Each row is a point on a tangle of strands that fork, close into loops and nearly touch. The rows are in no order.
Two points are linked if the straight distance between their rows is under 87.4. Some points are linked to none.
(789): [-29   1  -3  -4   6 -18   4   7  -6 -41   5 -10   5  10  25 -21  -8  -9
  -8  -1   6 -13  21   9   7 -12 -15   0   0   5  17  -1  35  16  -7  24
  -7   1  27   0  -9   9  -8   8]
(908): [ 24  -1   3   4  -5  15   0 -39  39   1 -23  15  -6 -17  -3   3 -22   0
  -6  24 -21  25 -18  26  25 -23 -19  14 -30  10   1 -13   0 -16   4  18
 -27  13 -10 -27   9  18 -25 -18]
(456): [-28  -2  11   8   6  16  -3   0 -19   0 -17 -11   3  -1 -16   4   5   9
  -3  -3  48  13  13 -16 -35   4   2  -5  16 -41 -21  24 -23 -19  -2   8
  14  11  33  18 -28  -7  28   4]
(355): [ 16  -6   8 -12   9   5   2  33 -11  41   4  -7  -9  10 -43  11  19  -3
  20   4   3 -13   7 -13 -21  34  22 -16  27   1 -16 -13 -25  11  18 -21
  29   2  -3  31 -13 -15  15  -4]
(32): [-13   0  -2   8   3 -11   3  -8 -13 -16   8 -34 -25   8  22   7 -16  25
  20 -24  14  10  30  23  13 -11 -20 -14  -9  -9  25  15  33   3 -12  19
   2  24  18 -12   2   2   8  18]
(468): [ 30   7  -8 -10   8   5  -1  -2  -9  -1  18 -13 -28   7  -2  -1 -10  30
  15 -27 -15  33  29  44  26 -10  -7 -11  13  -1  11   8  21  20   8 -12
  -8   8  -3 -14   4  10   4  17]
(75): [-16 -10   1  14 -16   6   3 -21   5 -25 -21  12 -13 -13 -12 -14 -24  20
 -11   5   5  33  -9  18   2 -13 -19   8  -1 -21  -9   4  -4 -31  -3   1
  -7  14  19 -23 -18  15   7   1]
(120): [-23 -22  14  18 -17  10  -2  13   8 -27  42   5  11   2  -8 -19  -5 -15
   1 -11 -14 -17  14 -18 -11 -26   9 -15  22  25   4  -6  22  15 -10  16
 -17 -11  10  -3  -9   6  14   1]
(536): [ -4  28 -24  -4   3  -9  -6 -16 -41  27 -30 -21 -16  13  29  33  -8  24
   1  -1  34  -4  -7 -11 -11  16 -10  -9 -23 -37   5  26 -14  -4  -9  -6
  42   6 -20  23  29 -21  -5   4]
(930): [-11   8   2 -18   0 -23   1  21  -8 -56  40  11  37  39   6 -34 -10 -28
 -26   5 -26 -20  -9  -6  -5   1   0  10  43  39   5 -24  18  26  23   5
 -27 -28  15   3 -16  26  -7  -5]
(108): [ -1 -26  11  25  -7   3   0   0 -19  40  -6 -32  -3   5  -9  42   9  19
  28 -14  33  12  12 -13 -19  15 -12  -9  -6 -24  -8  34 -27 -25 -11  12
  13  34   9  16   0  -9  20   2]
(19): [  4   8 -13  -7  11  30  -5 -40  24 -20 -21   7  -3  -9   3 -21 -20 -12
 -15  28  -8  16  -3  17  18 -16 -24  11 -11  17   2 -17  18  -6  -4  16
  -7   7  10 -14  -7  20 -28 -21]
(1137): [ 19   0  -9 -23   5 -17   5  13  13  12  19   6   2  18 -38   1  30 -24
  12  12 -32 -15 -28  -2 -27  38  31   3  12  27  -2 -38 -15   2  23 -29
  -2  -8 -21   5   5  12  -8 -13]
(676): [ -5 -24 -13  12  -8   9   3 -17  10  16 -18 -21   3  10   2  27  -6  -1
  28  19  -2  -7 -16   0  -6   5   0   8 -25   3  10  11  -7 -21   0  36
 -13  29  -1 -13  -3  12 -11 -23]
(118): [ -1 -19   8  24 -14 -13   1   3   0  40 -29  -5   7 -14  10  36  13   4
  14   5  13   0 -21  -9  -9  13   2   6 -29 -27   3  26 -30 -28 -18   4
   5  11 -17  -2  26 -18   5  -1]
(221): [ -7  -7  12  13  -3  17   0 -29  19  -4  -3  -9  -7 -28  20  -4 -10   2
   0 -11  14  11  46   2  18 -31  -1  -8 -24  -3  12  21  34   3 -44  16
  -5  21  21 -19   3  -5   7   6]
(113): [ -3 -23  30   2  -4 -13   4  16  35  26  26   5  27   5  -9  26  42 -22
  37  -1 -15 -38 -29 -42  -1  14  38  -5  -7  50  22 -15 -14 -20   7   2
 -25 -17 -26  -8   6 -11   8 -16]
(1103): [ -3 -14   4   8 -18  21  -2   1   3 -12  27   7  -7  -5 -30 -17  -5   1
  -8   2 -18  -4   6  -7 -13 -22  19 -22  25  12  -4  -4   6  18   5   3
 -16 -14  -9   8 -10   2  13   2]
(192): [-20 -22  31  14 -35   9   5   3  31 -23  45  19  40  -2  -5   1   5 -20
   5  -5 -27 -23  -4 -52 -12 -21  36 -10  16  62  10  -9   0 -11 -14  22
 -29 -28  -7 -18 -18   0   6 -15]
(851): [  8 -12  21   6  -4 -34   9   0   7 -26   5   8   0   9  15  -6 -20 -26
 -15   9 -28  -8  11  19  14 -15 -22   4 -28  32  33   6  11   7   6  35
 -35   4 -17 -13   7   7 -16  -3]
(121): [ 12   9  -5   0  -2  10  -3 -15  16  -1   0  18 -10 -29   4 -13   6  -5
 -33  19 -12  -2   5  10   5 -19  12  -6 -11   3   2  -5   8  24  -4  -3
 -16 -18 -29  14  15 -13  -9   5]
(461): [ -1  -5   6  -5  17   5   3  34 -17  20   2 -12  -5  11 -28   9   8   7
  16 -18  14   1  16 -17  -8  25   1   0  29 -10 -35  -3  -9   3  15 -14
  28  11  23  21 -27  -8  17  14]
(240): [-22 -11  17  11 -25  -6  -1   3   8 -51  43   5  11   4   7 -37 -26 -26
 -16 -10 -14 -12  27  -6   5 -31  -6 -11  14  34  19  -5  33  24 -25  16
 -28  -8  21 -17  -4  20  -4  -4]
(298): [ -8  29  -5 -22  27  -4   0  -2 -36   7  -6 -17 -11  11   3   4  -9  31
  -6 -22  41   9  30  -8   3   6  -6   0  25 -38 -27  18   0   8  17 -10
  37  10  37  30 -28 -15  14  10]
(273): [ 22  10   7   8   6  21  -7  -7   6  24  -1  17 -20 -37  -5  -1   5  10
 -28   2   9  -1  29 -10  -1 -18  17 -16  -5 -18 -15   9  -3  19  -5 -15
   4 -19 -24  27   7 -30  11  18]
(107): [ 13  -6   0  13   1  -8  -1 -10   5  13  -7  -5 -17 -17  27  22   1   8
   6   3  -2  -5   8  14  17 -13  -3  -4 -37  -8  19  12   7   7  -7  19
 -13  10 -26  -4  33 -17  -5  10]
(53): [  6  20 -32 -14   6 -21  -4   2 -28  15 -25  -7 -19  11  30  20  -5   3
   0  11  10  -9 -15   8   2  26  -6   1 -24 -12  16   7   3   5   4  -6
  27  -3 -21  14  32 -10 -19   0]
(147): [-21   3  -8 -12   2   8   0  28  -2 -38  51  -1  29  39  -5 -31 -10 -33
   3  -8 -15 -24  -2  -4 -21  -3   1  -7  45  28  -4 -36  16  18  20  15
 -31 -15  18  -2 -21  42   1  -6]
(804): [ 24  47 -10 -16   7  -3  -3 -29 -41  22 -30 -19 -15  16  17  16 -19  60
 -11 -23  24  42  22  11  19   6 -16   6   6 -41 -17  29 -21  -3  -2 -31
  44  17   4   3  -9 -18  -6   7]
(787): [-14 -28  25  28 -13 -19   9  -5  12  -2 -17  12   1 -19  15  16   0   8
   2  -5   1  12   1  -5  16 -14  -8  12 -33 -10   2  16   3 -25 -25  13
  -3  21   8 -30  13  -6  21  16]
(1170): [-12   1  -3  -8  20   6   5  18 -21  -5  17 -12 -10   7 -12  -6  -1  14
   6 -25  16   0  26  -6   4  -1  -3  -4  32 -14 -22   1  20  17  14  -5
  14   4  31  20 -24   0  20  17]
(436): [  8 -16  38  19 -22 -39  11  12  34   0  -6  32  23 -14   4  13  -4 -20
 -11  20 -23 -20 -25  -9   1   1   7   8 -32  27  21   1 -26 -25  12  15
 -42 -17 -38 -12   2 -13  -8  -8]
(87): [ 14  11  -9  18 -17 -10  -3 -12 -39  54 -28 -23  -8  11  19  46  -4  27
  12 -15  31   4  -7 -15 -12  25 -18  -3 -24 -39  -5  35 -32 -20 -21  -6
  37  17 -20  15  38 -22  -5   2]
(2): [-30 -19  11  15 -17  -6  10  24   2 -35  13  21   7   1 -12 -15  -2   8
   3 -20 -11  11 -14  -5   6  -4  -5  14  17   4 -21  -8   5 -19   0 -11
   0   1  30 -24 -29  20  25  12]
(624): [  2   8 -12 -18  -3  20  -3 -21  10 -46  30  19   6  10 -17 -51 -11 -13
 -37  21 -23   4  -8  -5   2 -14   6  -5  40  32  -5 -28  22  35   8  -2
 -21 -24  14   7  -7  21 -11 -12]
(652): [  1   2 -12   0   3 -16   6   6 -25   0   8 -25 -24   9   5  10  -4  25
  11 -13  -2  13   7  24   7   2  -9  -6   7 -16  11  14   9  10  10   0
   2  13  -2   5   5  -8   2  14]
(972): [ 10   4  -8  -7   3  27  -1 -37  30 -31   9  15   4 -11 -10 -37 -12 -22
 -34  29 -23   6   3   5   8 -18  -3   2   2  33  -3 -23  24  20  -8   3
 -20 -11   2   2  -3  14 -26 -18]
(1118): [ 12  21  -1   1   8  -2  -7 -17 -25  21 -29  -5 -18  -7   5  15  -5  35
 -10 -18  23  27  21   0  12  -3  -9   4  -7 -35 -22  24 -14  -8  -6 -22
  31  13   0  12   3 -21   8  18]
(1120): [ 52   8  -7   5  -8  -9 -11  11  20  43  -6   7  -4 -37  14  34   3   6
  13  -5   0 -18  -9  14  13   3   7   8 -50 -16 -12  -9 -19  -1   2 -19
 -11  -8 -45  -1  53  -3 -10   7]
(462): [-26 -18   1   9   4  -1   7  34 -11  16  -5 -37   7  20  -5  21  28  -3
  36   1  24 -19 -23  -7 -29  28   1  -9   6 -10   6   5 -26 -14   1  24
  16  11   7  12 -11  -7   9  -2]
(307): [-20 -18   7   6  14  30  -1  10  12   1  -1  -3  18  -8 -11   3  24 -17
  12  -3  12 -21  11 -38 -19   2  21  -2  10   6 -16  -1   7  -6 -11  13
   4  -3  16   3 -24  -5  19   1]
(580): [ -7   8  -5 -15 -11  26 -10 -19   6 -37  25  -4  -9   0  -2 -45 -33   4
  -2 -16  -4  18  35  34  22 -26 -22 -27  23   9  23  -8  39  18 -17  -2
 -21  -3  24 -27  -9  44  -8  -5]
(339): [ 16  16  -9  -2  -6 -19   1  19 -36  53 -29   3  -7  -3  -2  13  11   5
  10  -9  10  -2 -26  -6 -12  39   0   5  -2 -35 -14  10 -34   4  -2 -40
  49 -13 -13  23  22 -20  -5  -5]
(1086): [-10  15  -3  -1   7  27  -9 -40  -8 -11 -11 -14 -18  -9   5 -14 -32  37
   0 -20  29  37  45  18   4 -18 -15 -14   4 -33   1  18  14  -9 -16  -4
   7  13  30  -9 -31  12   7   8]
(54): [ 19  37 -37 -38  20   4  -5 -16 -15   3 -15   3 -13   5   3 -17   2  13
 -20  16  -2  14 -12  19  20  11  -1  13  11 -14 -13 -12   9  16  17 -26
  27  -6  -4  13   8  -7 -12   0]
(969): [-41 -19   4  19   3   5   6  47  -5 -13  47 -21   9  28 -10  -9   2 -12
  32 -30  13 -20   8  -6 -27 -11  -9 -22  31   7  -2  -7   6  -2  14  22
  -5   1  23   6 -23  16  32   8]
(697): [ 22   0  -6  -6 -11   9   3  -3   6 -13  24  14 -14   0 -41 -20   5   3
 -15  12 -29  11 -14  15 -10  -6  15  -7  29  12  -9 -18  -4  15  28 -14
 -22 -10 -16   3   2  10  -2  -6]
(213): [  8   1   1   4   2 -21   5 -15  -1 -13 -16 -10 -12   1  34   7 -21  -2
  -5  17  -4   0  17  27  15 -10 -22  -1 -39   9  37  10  14   9  -7  44
 -20  16 -11  -7  13  -5 -20   2]
(416): [  8 -22  44  21 -18 -47  12   9  21 -13  18  21  16   5   6   2 -18 -29
  -7  11 -32 -19  -6  -2  12  -9 -10   3 -31  38  33   5 -12  -9  16  34
 -44  -5 -26 -20   3  -3  -6  -4]
(249): [-16   1  -7  -6   6  17   7  11  -1 -28  -4  19   5   3 -14 -22  -4   7
  -4 -11   5  18 -14  -1  11   3  -7  23  21 -13 -36 -15  10 -10   6 -16
  10  -3  36 -14 -30  21  12   5]
(1115): [  2  17 -22 -19  14  15   0  -9 -11  -6 -19  10  -8   1 -13 -18   5  14
 -17   8   5  21 -12   4  13   4  -2  21  14 -20 -34  -5   0   3   8 -22
  25   0  14   6 -12  -3   0  -1]
(608): [  0   9  -3   7  24  37  -9 -29   2  19 -14 -11  -1 -23  12  10   6  -4
  -6  -4  20   0  44 -21   3 -22   9 -11 -18 -12  -9  26  21   7 -39  11
  19  14  13   2   0 -18   6   9]
(692): [  8  18 -23 -12   6   5  -4  -3 -15  31 -41   8   3  -1   2  11  10   2
  -5   1  -1   6 -27 -10   1  17  -1  24 -17 -20 -32   1 -24 -16 -11 -34
  47   2 -13   4  20  -8 -11  -5]
(269): [-29  -5   1  16 -12 -14   5  -9 -15 -18 -34   7  -1  -8   1  -7  -5  20
 -13   4  21  25 -12   6  -9   1 -10  18  -3 -36 -12  20 -17 -30 -10  -3
  10  17  25 -11  -8  -6  16   8]
(317): [-14 -12  16  20  11  -6   2  -3 -12   1  29 -34 -26   4  12  11   1  15
  25 -33  27   3  41  -4  10 -21 -27 -17  -9  -7  17  16  28   4 -12  12
   7  14  26   2   6 -21  20  25]
(916): [  8 -27   4   9 -10  18   5 -20  31  20 -22  15  12 -18  -9  23  -2   3
  14   4 -16  23 -18  -5  16  -8   4  23 -23  -3 -24   8  -9 -30 -11  -1
 -14  18   3 -35   2  15   1  -9]
(1039): [-36 -14  24  22 -13 -27   8  36  -7 -27  -9  11  15  -1   0  -9  15  -3
  -3   6   7  -6 -32 -17 -15  16   3   8  11   1  10   3 -22 -27  -1   1
   0 -14   3  -7 -17 -20  16   5]
(586): [ -6   5  11  -8 -22  -2  -5  -2   5 -49  38   5   6   8   8 -41 -23  -9
 -23 -15 -16   9  35  18  24 -34  -4 -17  27  28  23  -7  44  43 -24  -2
 -24 -11  20 -16   8  28  -2   3]
(668): [ 40  28 -15 -28  18  11  -7 -14   0  -8   3 -10 -21   1  15  -4  -1  27
  -3  -7 -15  35  29  48  26 -10  -2  -7  11   3  16   0  27  40   1 -11
  -3  -2 -16  -8  15   2 -11  15]
(13): [-11  -1 -19  -3  10  33  -2 -23  15 -30  -5  -5   0   4   4 -23 -26 -12
   3   9   0   1   7  15   7 -13 -27  -1   0   7   4 -15  25  -6  -1  26
 -18  11  27 -18 -20  36 -23 -17]
(698): [-25  -9   7  15   0   5   1 -10  16 -26   4  -6   5 -14  26 -14  -6 -18
  -6  -4   7 -15  28 -12  13 -20  -4   0 -17  12  13  10  33   9 -35  27
  -6   9  25 -12  -6  -2  -5   1]
(82): [ 17  16 -21 -27  26  16  -8  -2  -9  33 -13   6 -13  -2  -4   4  14 -10
  -3   6   4 -17  11 -16  -7  20  22   1  -6  -8 -20 -14   6  16   4 -29
  37 -12 -18  31  10 -14   3   1]
(383): [-19  12 -10  -5   9  -7   1   0  -3 -14 -48  16  18   5   6 -13   6 -18
 -20  32   5  -2 -43 -10 -11  19  -9  31  -8  -4 -11  -4 -28 -28   6   0
  17  -5   1   1 -15  -8 -19 -19]
(29): [ 31  -8  -1   8  -2  -8  -2  13   7  36   4  -2 -16 -20   1  29  12   3
  16  -2  -3 -13  -5   5   2   6  13  -7 -25 -12   3   3  -9   8   7 -10
  -8  -5 -40  12  37 -13  -7   8]
(283): [  6 -10  -2  -3 -11  13  -8 -17  20 -29  47  14   8  21 -28 -19 -16 -30
  -2   0 -43  -3  -7   3  -7 -13   3  -8  22  49   1 -29  14   9  19   7
 -41  -8   2 -20  -1  50 -10 -20]
(730): [ 40  17  -6  12 -20  -5  -7  -7   2  37 -29   3  -2 -26  24  32  -5  25
   1  -3   2  12  -9  22  20  -1 -11  15 -44 -32 -17   8 -28 -14 -18 -12
   5  13 -35 -14  43  -7 -13  10]
(178): [-33  10  -9  -3   6 -16   2   9 -17 -16 -38   7  13   9  16  -6   8  -2
 -12   5  21   0 -25 -10  -4  16  -9  28  -1 -29 -13   7 -16 -22  -2  -5
  24   2  21   1 -11  -7   1   1]
(723): [-40 -30  24  30   8  -1   1  24   8  -4  35 -27  13   9  14   3  19 -22
  36 -10  19 -34   3 -29 -15 -14 -10 -14  -5  19  23   1  11  -8 -10  37
 -13   4  24  -4  -5 -15  25   1]
(773): [ -6 -22  35  24 -21 -17   9   3  32 -10  -3  32  14 -32  14   6   0 -11
 -20  17 -14  -9 -11 -20   7 -22  12   2 -25  17  12   5  -2 -16 -13  16
 -30 -15 -19 -16   8 -19   5   8]
(626): [ 21  30  -6 -19   8  -3  -3  -4   3 -10  -4   6 -15 -17  23  -5   9  21
 -20 -10   0  20  30  32  40 -15  -3  -5  -9  -5  11   2  27  35  -8 -16
   6 -11 -16   5  23 -15  -1  19]
(374): [-38 -21  20  20  16  19   4  32  12  -1  12 -17  25   5   5   9  30 -16
  27  -9  30 -30   2 -41 -24   1   9 -10   8   5   4  -2   0 -15 -15  27
   2  -4  25   1 -21 -15  28   7]
(516): [ -8   6  -5 -19  10 -25   8  15 -12 -49  13  -4  15  32  18 -20 -20 -20
 -14   7 -11   0   0  30   8   3 -33  12  10  18  18  -6  27  12  24  21
 -24  -1  26 -11 -15  32 -18  -1]
(1108): [  0  22 -15 -27  21 -21  -4  -3  -5  -6 -18  31   2   7  19 -15   3 -24
 -29  27 -14 -11 -26   1   8  20   4  19 -13  14   4 -17   4   9  15 -22
  13 -24 -17  17  10   0 -23  -7]
(670): [ 36  15 -21   5 -19   7  -5 -15 -12  53 -40   7   2 -13   4  26  -1  18
  -4   1   5  13 -20   9  -5   5  -9  15 -25 -35 -29   9 -41 -20 -16 -29
  26   9 -29   1  33  -9 -15  -3]
(11): [ 12 -13  15 -11  -1   3   3  32   8  24  20   4   3   5 -42   2  33 -10
  15   0 -15 -20  -9 -21 -23  32  39 -11  27  18 -11 -22 -22   3  15 -29
  12 -15 -18  17  -9 -11  14  -6]
(890): [ -4   6 -13   6   1  30  -6 -45   6  -6 -32  -3 -13 -12   4  -4 -22  24
  -8   5  12  36   9  15   6 -18 -14   4 -15 -27  -6  13   1 -21 -16   8
   3  19  11 -13 -10   8  -2  -2]
(664): [ 22  -6  -3   4  -6  27  -2 -41  23  28 -33   6   9 -22  18  33  -2  13
   6   5   1  24   9  -1  31 -23   1  20 -40 -10 -17  15  -2 -23 -26  12
  -3  25  -5 -31  18   6   0  -2]
(1073): [ -1  12 -12 -15   1  27  -6 -22   2 -30   6   4 -15  -7  -6 -39 -18  18
 -19  -4  -3  25  23  25  19 -24 -10 -10  21  -2   2  -5  27  23  -3  -4
  -6  -8  16  -6 -16  13  -3   0]
(61): [ 13  16 -27 -17   7 -10   3   4 -35  21  -4 -19 -25   8 -17  -1  -3  31
   2  -3   5  18  -2  22  -3  17  -5  -4  29 -32  -5  11 -15  13  27 -15
  18   8  -1  17  -9 -12  -5   4]
(728): [-31 -12  15   6  -5 -15   4  49  -8   2 -11  -8  22  10  -8   0  32 -12
  21   3  13 -23 -40 -12 -22  40  13  -3  20   7  20  -8 -31 -23   4   0
  11 -12  -5   6 -13 -15   7  -7]
(946): [-21  -9   2  12  -7   0   3  -8  15 -28 -27  16   8  -4 -12 -14 -11  -7
 -16  30  -6  13 -31   3  -5  -3 -18  18  -6  -2  -3  -4 -12 -29   9  11
  -6   4  11 -13 -23   8 -11 -14]
(458): [ 43  13  -8  -8 -12 -23   5  30  -5  48   2  15 -13 -14 -21   3  22  -4
   7  -4 -16  -5 -32  13 -15  37  19   1   5 -13  -8 -19 -30  14  18 -50
  13 -22 -31  18  27  -3  -9  -3]
(34): [  5  -1  31  -5 -12 -30   0  19  32   8  27  25  30   6 -17  17  33 -22
  15  -2 -27 -38 -33 -32 -13  35  41  -3   5  57  32 -30 -25 -21  10 -15
 -23 -32 -42   0   8  -3  -8 -15]
(1168): [ 18  31 -29 -30  15 -28  -4   1 -18   8 -16  17 -13   1  25   3  -1  -4
 -16  10  -9  -3 -23  19  10  20  -4  11 -13  -7  11  -7   7  16  16 -27
  20 -16 -23  16  32  -3 -16   0]
(557): [-18 -29   7  20   1   1   3  21 -14  21  12 -43  -5  14  -9  30  14  11
  41 -12  29  -5   2  -4 -24   9 -11 -19   1 -10   9  21 -15 -13   0  27
   7  25  12  15  -9  -7  23   5]
(667): [-16  26 -16 -20   7  11  -7 -29  -7 -32   4 -16 -10  -3  15 -39 -27  25
 -15  -8  23  23  35  28  13 -21 -10 -10  23 -24  14   7  37  21  -8   3
   0   2  36   0 -23   6  -2   4]
(237): [ 39  -6   6   9 -12 -21  -3  34  14  44  12   6  -9 -19 -15  25  20 -10
  24  -5  -8 -25 -28   7 -16  22  18 -12 -15  -6  11 -15 -30   4  17 -27
 -11 -24 -43  13  39  -8  -7   0]
(1076): [ 19  12 -11  -8  -8  14   0  -4 -23  43 -34  -8  -7   7 -37 -11   9   9
  -2  21  14  15 -28   7 -27  33   2   7  26 -34 -26  -1 -54  -4  12 -27
  39   8   6  21 -10 -14  -7 -24]
(1066): [-24 -15  11  11  -6 -24   9  33  -6 -28  14  12   5   3  -5 -10  15   3
  -3 -15  -8   0 -19 -11   8   7   1  10  15   8  -7  -5   6  -4   6 -13
   3 -10   9  -6  -9  -5  15  16]
(553): [ 14  14 -10 -41  23 -20  -5  -6 -16 -43  24  -1  22  35   7 -26 -16 -34
 -28  21 -21  -5  -7  24  -1   4 -15   6  37  36  17 -11  24  35  32   4
 -30  -9  21   3  -2  32 -19  -6]
(129): [  4  10  11  14  -9  -9  -3  -5  22  -9 -12  38  -1 -41  29  -7  -6 -10
 -39  21  -6  -8   0   2  10 -20   4   2 -37   1   7   1   5   5 -13   2
 -15 -17 -28   4  21 -19  -8  11]
(152): [ 19  -3  17  15  12  21  -7 -17   5  23  -1   1 -17 -32  -1  19   0  16
  -8 -13  14  13  51  -6   7 -27   4 -14 -10 -15  -8  25   4  10 -16  -6
   3   6  -3  11   1 -24  12  17]
(646): [ 10 -26   8   7 -16  16   5 -29  44   7 -10  17   7 -19  -8  11 -17  -2
   9  13 -24  11 -13   6  23 -25  -3  12 -26  13  -4   0   4 -23   0  13
 -38  15   4 -37  -5  28  -7 -20]
(288): [  8 -11  16  19  -6  -2  -2   5 -18  51 -28 -12   7  -2  -2  42  20   5
  16  -4  28   3  -8 -25 -14  23  -3   3 -11 -32 -12  34 -41 -28 -19  -8
  34  14  -6  12  19 -20  12   2]
(23): [ -7 -31   7   9  -7   3   0  -2  17  39 -19 -11  14  -3   5  37  18 -14
  30  24   9 -24 -22 -18 -10   5  20   1 -27   5  14  20 -21 -21  -5  26
  -9   9 -13  -2   7  -8   0 -20]
(1151): [-38 -22  11  27  11   3   0  14  -3  -3  42 -33  -3   8   5  -3   0  -5
  32 -29  26 -19  29 -14 -15 -23 -16 -24   1  -2  12   9  23   0 -12  30
  -7  16  36   2 -12   4  25   9]
(955): [ 35   9 -21 -20  17  25 -12 -16   7  50 -18   8 -13 -15   1  21  10  -8
   2  16   4 -19   9 -10 -13   5  26  -2 -27 -10 -16 -13  -5  -1  -3 -21
  28  -4 -38  25  23 -13  -7  -6]
(587): [ 36  20 -17  -8   1 -21   1  16 -30  44  -6   0 -24  -8 -12   8   4  19
   3  -2   4   4 -10  17  -5  24   4  -6  11 -29  -6   5 -25  18  20 -37
  22  -7 -22  27  18 -16  -7   4]
(530): [-22 -11 -10  -7   8  16   2  33  -3 -11  36 -19  12  31 -19 -18  10 -19
  21  -9  -5 -27   4  -9 -31   3  15 -13  38  15  -7 -25   8  21  18  17
 -10  -4  11  13 -19  15  12  -2]
(705): [ -2 -11  13   4 -18   4  -4  -7  24 -31  46  17  27  15 -18 -12   1 -31
  -9   6 -41 -24  -5 -28 -11 -12  30  -5  18  58   5 -25   1  11   4  12
 -35 -22 -14  -6 -11  22 -12 -19]
(761): [-33 -26  25  25 -31  10  -1  28  13 -28  59   5  30  13  -7 -11  -1 -18
  15 -23 -18 -20  -1 -41 -19 -25  17 -17  30  45   5 -13   3  -9  -7  21
 -17 -20   2 -13 -19  10  25  -6]
(89): [ 19   3  -7 -11   0 -12   0  -4   3 -25  24   9  -2  17 -20 -14  -4 -20
 -11  13 -43   4 -18  23  -8  -2  -2   0  19  35   8 -15   6  16  25  -1
 -34  -3 -15 -10   9  26 -15  -5]
(1131): [-13  -2  -6 -10  10 -16   7  16  -4 -21  -4   9   5   4   5  -7  14 -15
 -11   5 -13  -9 -15  -6  10  14   5  13   1  11  -2 -10  10   6  12  -7
   7  -9  -2   2  -3  -3  -4   7]
(822): [  3  42 -14 -29  22   2  -6 -31 -33   8 -13 -15 -13   9   2 -10 -22  50
 -15 -17  37  36  21  11  20  -4 -11   6  32 -47 -21  19  -9   4  19 -23
  36  10  34  12 -31 -14   7   0]
(186): [-11 -11 -21   3   3  13   2 -12  -2 -12 -17 -22  -4  14  11  12 -16   6
  20   7   4   0   1  12  -3   3 -20   7 -19  -5   7   1  11 -16  -1  34
  -7  29  14 -16 -11  21 -15 -10]
(800): [ 14  30  -7 -22   7 -19   1  -5  -4 -13 -24   7 -11   0  39   6  -1  10
 -18   0  -1  19  15  33  41  -1 -18  11 -28   3  23   1  24  19  -7  -3
  11   1 -16  -8  28  -5 -19  11]
(346): [ -1   0  -9 -14  24  29  -5  -2   1  18 -11   3   4  -5 -11   1  21 -17
   1   3   5 -17  13 -31 -12  17  25   3   2  -3 -28  -9   4   4  -4  -8
  25  -5  -1  17 -12 -14   9   3]
(1116): [  4   5   9 -18  -6 -28   1  27  12  -6  23  11  23  26 -31  -6  26 -27
   6  10 -31 -26 -40 -12 -29  43  34   0  24  42  17 -37 -27  -9  24 -19
 -15 -20 -25   0  -5   9  -9 -17]

A piece is two or more points that can be reached from each other along the links. Count, over all rows, the pieces, the separate loops (a circle has one, a figure eight two, a Y none), the forks (points with three links) and the tips (points with one).
pieces -> 4
loops -> 6
forks -> 10
tips -> 6

A fork is a point with three links, a tip a point with one. Leave the first point through the second and follow the links. Name the first fork or tip that comes.
(1116), (1137) -> (1118)
(516), (789) -> (29)
(1118), (804) -> (113)
(773), (129) -> (1151)
(890), (1086) -> (120)

Name the points in between on the shortest way along the links from the first point to the second, in order.
(54), (19) -> (1168) (53) (536) (87) (288) (118) (23) (676) (186) (13)
(178), (89) -> (269) (75) (890) (1086) (667) (1073) (580) (586) (240) (120) (1103) (697)
(317), (121) -> (1151) (969) (530) (147) (930) (553) (516) (789) (698) (221) (608) (152) (273)
(624), (1039) -> (972) (19) (13) (186) (676) (23) (118) (288) (108) (557) (462) (728)
(723), (800) -> (1151) (317) (32) (652) (468) (668) (626)
(129), (670) -> (773) (436) (416) (851) (213) (107) (29) (1120) (730)
